Points, in no order, along strands that fork and pass close to each other.
Points whose rows are less than 103 apart are linked; no others are. Some points are linked to none.
j_142: [ 10 -22  29  21 -70 -14  31 -43 -46 -36 -11  34 -44  21   6 -18 -72 -33
  17  14]
j_315: [ -9   8  11  55 -57 -23  -9  11 -29  14 -16  76   2  -7 -53 -55 -80 -13
  18 -60]
j_596: [ 24  21  35 -44 -13 -27   6 -43  43   6  48  39   6 -28  38  45 -10  12
 -23  21]
j_165: [ 37  21   7 -11  -1  35   2  30 -12  30 -20   8   1  26  27 -16 -22  16
  11 -35]
j_782: [ -4  12  -1  86 -29  -1 -36  36 -32 -12 -32  61  19 -30 -89 -35 -69  14
  40 -80]
j_367: [-10  30  -3 -35   1  41   5 -58  61 -29   1  16  15  -7  21  53  37  19
 -21  84]
j_64: [-24  20 -17  18  23  11 -21  56 -25 -32 -13 -33 -16 -13  21 -21 -10 -20
  -3 -41]
j_144: [ 17  14 -26 -14  21   2 -23 -40  30  39  -8   3 -23  10  29   1  37  -6
 -30  15]
j_163: [ -9 -25 -21  11  41   7  65  60 -25   1   2 -19   8   7 -23  -5  43  39
  26 -26]
j_54: [ -1  13   4 -47  -1  44 -18  -2  33  14  66  -5  33 -24  42   7  16  35
 -30  20]
j_266: [-10  -1  -6  16 -46  -9  19   4 -28  24  -7  30 -13 -21 -68 -28 -49 -27
   5 -48]
j_633: [ 29  -1 -28  33   7   9  16  41 -38  19 -31  23 -12   9   3 -45 -43  12
  25 -42]
j_180: [ 19 -13 -40  29  34  -5   2  69 -33  10   2 -50  -9  -9 -13  12  19  17
  16 -79]
j_366: [ -7 -12 -37  -3  19 -12  -1  20  46   3   5 -71  -7  19 -21   8  75  78
  -7 -26]
j_10: [ -9  24  15 -35  17  27  20  26  19  32  -4  13  30  14  32  -3  -1  12
  13 -15]
j_245: [ 38 -15   3  40  20 -34 -29  -6 -31   6 -22   4 -35  17 -22  12 -19 -24
  -2 -62]
j_799: [-38  20  -9 -16  -1  35  -1   5  -1  20 -29 -19 -23 -14  26 -19  -4 -29
  15  28]
j_414: [ 20   7  30 -27 -35 -20 -22   2   6 -10 -34  46  -3   5  13 -12 -71  22
  30 -36]
j_622: [ 23  -2  13 -14  26  15  20  12  49  47   2 -13  51 -43  20  56  62  11
 -19  15]
j_427: [-46 -21  53  -7   6   9  -1 -23  11   2 -13  27 -26  27  -5 -28  -6  -5
  14 -32]
j_783: [  3  12  22 -50 -27  11  -4 -35  30  14  58  12  19 -41  55   3 -24  14
 -18  45]
j_835: [ 29  11  12  -5   7 -29  -6   9  10 -17 -19  17  11 -34  36  -2  28 -17
 -27  41]
j_143: [ 21  18 -12  25  28 -11 -34   3 -32  16  -4  -2 -43   0   5 -21   0 -16
   8 -88]
j_919: [ -4   5 -19 -18  36  -1 -52 -41  30  22  25 -15   3  -5  46  29  41 -22
 -30  52]
j_347: [ -3  11  45  -5 -76 -10 -20 -54  10  -7  -1  55 -24  11  66  36 -33 -45
 -18 -23]
j_541: [ 26 -14   1   1  42  18  -2   9   7  13  54 -56  31  21  25  23  62 -19
 -24  14]
j_110: [ -1  16 -18   1  14  -8 -42 -15  17  32 -16  -8 -45  12   9 -24  -3   3
  -1 -37]
j_590: [-25  11  11  33 -17 -34 -20 -12 -33 -47 -50  52 -38  16  -4  12 -65 -27
  27 -43]
j_694: [ 12 -19   8  31  15  24  19  18 -18  -6  35 -35  -9  10   0  -4  56 -14
 -16 -12]
j_619: [-14 -22 -17   3  34  15  32 -14  15  26  59 -36  19  -5   3  32  70 -18
 -42  53]
j_543: [ 14 -28  49 -18  21  -1  36 -11  33  26  15  -7  15 -26   2  33  22 -13
 -23  24]
j_920: [  7  22 -45 -26  29  33  30  26  11  -2  35 -41  47  41  17  11  70  36
   4  32]
j_989: [ -4 -17   0 -12  44 -19   0  -6   5 -14 -19 -61 -17 -19 -10  25  14  -3
   7  30]
j_688: [ -5  13 -32 -17  27  11  35  -9  32   2  51  11  22   6  12  39  58   7
 -48  51]
j_417: [ -5 -36  42   4   2   4  39   8   6  12  10   5   6 -41 -18 -30  19 -29
 -24   5]
j_471: [  3  18   4 -15 -48  25  -3 -10   1  17 -39  20 -30 -17  35 -13 -17 -10
 -12  26]
j_257: [ -1  15  49 -12 -31 -26  -4 -12 -15 -15  12  41   0   1  38   4 -30 -35
 -14 -32]
j_788: [ -5  34  11 -36 -25   6  23 -39  39 -23  12  12 -16  29  28  32 -47   2
  -2  16]
j_621: [-28  12  -7 -32  -6  57  -6   0  33  18  28  -4  -5   2  20  -3  69  34
 -39   3]
j_562: [-34  11 -17 -18   9  32  -9  30  24  22   4 -12  26  24  43 -16  30   6
 -24 -12]
j_635: [ 21  21 -12 -19   0 -19  -3  -1  40 -27   7 -17  33 -38   2  -2  43  -6
 -34  44]
j_509: [  1  31 -18 -36 -39   2   1 -69  20   4  36  29  38  19  18  65  -1 -41
 -29 104]
j_936: [ 11   9  19 -34 -22 -16   6   2  44 -15 -18   3  -4  16   9   2 -70  29
   3  -6]
j_76: [ 35  -8  16  40  -4 -27   1 -11 -20  20 -21  28 -43  -2  10 -20 -34 -37
 -11 -25]
j_519: [ -9 -27 -18  87   8   9 -14  22 -49  11   5   8 -25  21 -49 -29 -48   0
  30 -67]
j_817: [ 29  13  31  39 -81 -33  -8 -18 -43   6 -50  72 -17   6 -22 -40 -90 -34
  40 -43]
j_532: [-27  36  -9 -21  23  27   2 -45  81 -23  31 -31  18  -9  22  20  34  21
 -17  64]
j_528: [-23   9   4   3  -4  24   2  45  -4  31 -51 -22  -8 -32  -6 -47   5  -5
  22   6]
j_956: [-23 -15 -18  12  21 -57 -29  40 -28 -30 -22 -15  -5 -25 -37 -40 -25  22
  16 -14]
j_300: [ 27  -6  -6 -19  19  -2 -15  32 -11   5  -3 -60  17  12 -45 -22  31  28
  44 -18]
j_968: [ 16   2 -14   0 -12 -45  18 -40 -13 -41  -7  12 -51  35  -7  26 -57 -13
 -27  18]
j_50: [  2  20 -32  -5  31  23  35  -4  66   0  58  -9  40  -7  10  51 105  31
 -55  22]
j_604: [-13  16 -33 -39 -13   3  -6  28 -25   5  12 -23  23 -13 -33 -35  18 -13
  -7  10]
j_311: [ 16 -17  21  30  14   9  28  15 -42  15   2  -4  -6   9 -22 -55  18 -31
  -8 -12]
j_164: [ 12 -40   0  34  27 -17  33  55 -31 -10  -2 -26   9   5 -90 -29  -8  40
  56 -63]
j_43: [-25   7  27 -23  -3 -23  -4  21   3 -36 -12  48   3 -14  57  19 -41  -7
  -7  -8]
j_155: [   9  -23   14   60   23  -31    1   31  -34   -9  -29  -17    0  -11
 -100  -28    1   -1   50  -57]
j_533: [ 13   3 -16 -22  -9 -44   9 -43   7 -19  21   0 -34  17  -6  15  -4 -11
 -46  20]
j_764: [ 10  -9   4 -19  58 -21 -17 -33  25  26   1 -50  22 -28  26  31  43   0
   3  54]
j_977: [  1  -4  -6 -41 -48  15  12 -41   1  -3  40  24  23  37   9  26 -25 -39
 -19  70]
j_305: [ -1  15 -32  15 -24  12  -6  55  -8   2 -41 -12  21  -3 -35 -46   6  -5
  -7 -19]
j_22: [  5 -53  -2   2  27   0  29  44  -4  13 -31  11  21  27 -13  11  34  29
  -4 -11]
j_374: [-11 -25   4  27  34  12  47  45 -40 -17   6  -9   6   5 -34 -23  -6  21
  45 -52]
j_145: [ 53 -21  12  25  13  -6  15   7 -46  38 -17  29 -14  10 -11 -53 -17 -22
  22 -20]
j_521: [-11 -17   5 -37  27   4  -2  -2   1 -14  34 -82  19  27 -33  -1  49  27
  21  -7]
j_172: [-37 -16  35  28  10  -5 -10 -11   9  17 -48  14 -28  14 -43 -36 -15   5
  32 -47]
j_221: [  8  42   4 -48  12  19  21 -10  40   0   9   8   3  20  23  17  -1   9
   4  29]
j_201: [-30 -24  46  -8  -6  -3   1 -58   9  -7 -33  37 -30  24   6  20  18  -2
  -4  18]
j_178: [ 17   0 -48   9  21  36  21  -7  60   9  71 -61  49   1   9  68 100  59
 -27  20]
j_263: [-14   7  -7  26 -19  12 -37  15 -38 -34 -25   5 -53 -25   2 -50 -60  24
  43 -23]
j_344: [-10 -26   5 -41 -27  16   6 -25 -26  25  28   9   5  18  -5  20   8 -22
 -14  53]
j_425: [-10   9 -23  54 -26   6 -12  18 -56 -54 -19  14 -41  -7 -39 -37 -90  13
  55 -27]
j_707: [-12  -4 -22  89  -1  15 -12  53 -33 -12 -23  14 -11 -22 -71 -57 -43  38
  40 -73]
j_845: [  18  -16   26   40  -91  -16    4  -12  -54  -19  -38   62  -38    4
    8  -14 -107  -11   28   -7]
j_141: [-46  -4   0   2   5   0 -31  33 -29 -39 -17  13  -3  -4  32   6 -18 -23
  -7 -23]
j_277: [ 20 -16  -1 -44 -15  15   7   5 -16  29  22 -30  38  10 -21   0  38 -15
  -6  43]
j_307: [ 10 -34  -5 -12  24  21  -2  17  10 -29  46 -83  12  26  -5  19  61  63
  -7   1]
j_987: [ -7 -29  -6 -15 -12  -8   5   3 -33   2 -12   3 -21   0 -39   0 -28 -10
  13  -8]
j_241: [-14 -38   6  -1  32 -46 -24  17  -2 -17 -30  -7  -3 -28   7 -35 -20  30
  16  15]
j_250: [ -4 -19  20  66   3 -16 -23   6 -13  -5 -64   6 -12 -11 -61 -36 -18  -7
  30 -43]
j_282: [-37  20 -40 -40  32  66  -9 -10  47   4  29 -12  59 -27  54  60  54  42
  -6  86]
j_349: [ 33 -16  29   5  20 -30  -8  21  -6 -22 -35 -19  -4 -13  12 -12   8 -12
  -3  19]
j_558: [ 51 -17   6 -40  -4   3  10 -13   1  30  -3 -25  20  38 -46 -10  33   1
  23   9]
j_745: [-17 -29  20 -32 -32  -6 -15 -32 -32  31  10   7 -17   8  -5  17 -42 -17
   3   5]
j_372: [-18 -21 -14  99   6 -10 -45  12 -60  -8  -2  14 -32 -11 -43 -40 -97  -4
  53 -46]
j_944: [  8 -21  -8  -8  26  -2  14  43  -1   7 -11 -11  27 -26   7  38  72  15
 -14   7]
j_40: [-36  36 -39 -34  20   9  -8 -18  45  29  45   9  72 -20  37  42  26   9
 -17  91]
j_369: [ -3  50 -38 -34  -7   5 -17 -57  41   3  43  24  64  -2  49  70  -6  -8
 -22  93]
j_269: [ -3  29  11 -10  11   9   0 -13  72 -37   6 -41   0 -21  13  -2  33  14
 -35  28]
j_265: [ -8   1  19  18 -25 -27  24 -43 -10 -46  -9  12 -45  34 -20 -22 -56 -33
   5   8]
j_407: [ -5  28 -37  24  36   9  10  62 -10  -8  18 -45  -4  -8  30  -2  38   6
   0 -63]
j_293: [ -7  34   5 -29 -54 -26 -22 -76  14  -3 -11  45  12  16  51  66   9 -65
 -24  58]
j_491: [ -2   5  15 -14 -48 -35 -22 -61 -17 -17 -33  37 -29   7  45  41 -15 -45
 -16  29]

A fork is a point with three links, a tip a point with one. Leave the first point through the second and follow the links. Name the first fork or tip that comes.
j_944; j_22: j_201
j_764; j_919: j_145
j_164; j_374: j_311
j_64; j_141: j_509
j_76; j_245: j_349

A fork is a point with three links. Follow the links from the first point to the second and name the forks in between, in order.
j_519; j_347: j_315, j_344, j_509
j_694; j_936: j_311, j_145, j_10
j_788; j_956: j_10, j_145, j_349
j_633; j_349: j_145
j_22; j_178: j_311
j_414; j_349: j_10, j_145
j_142; j_344: j_315
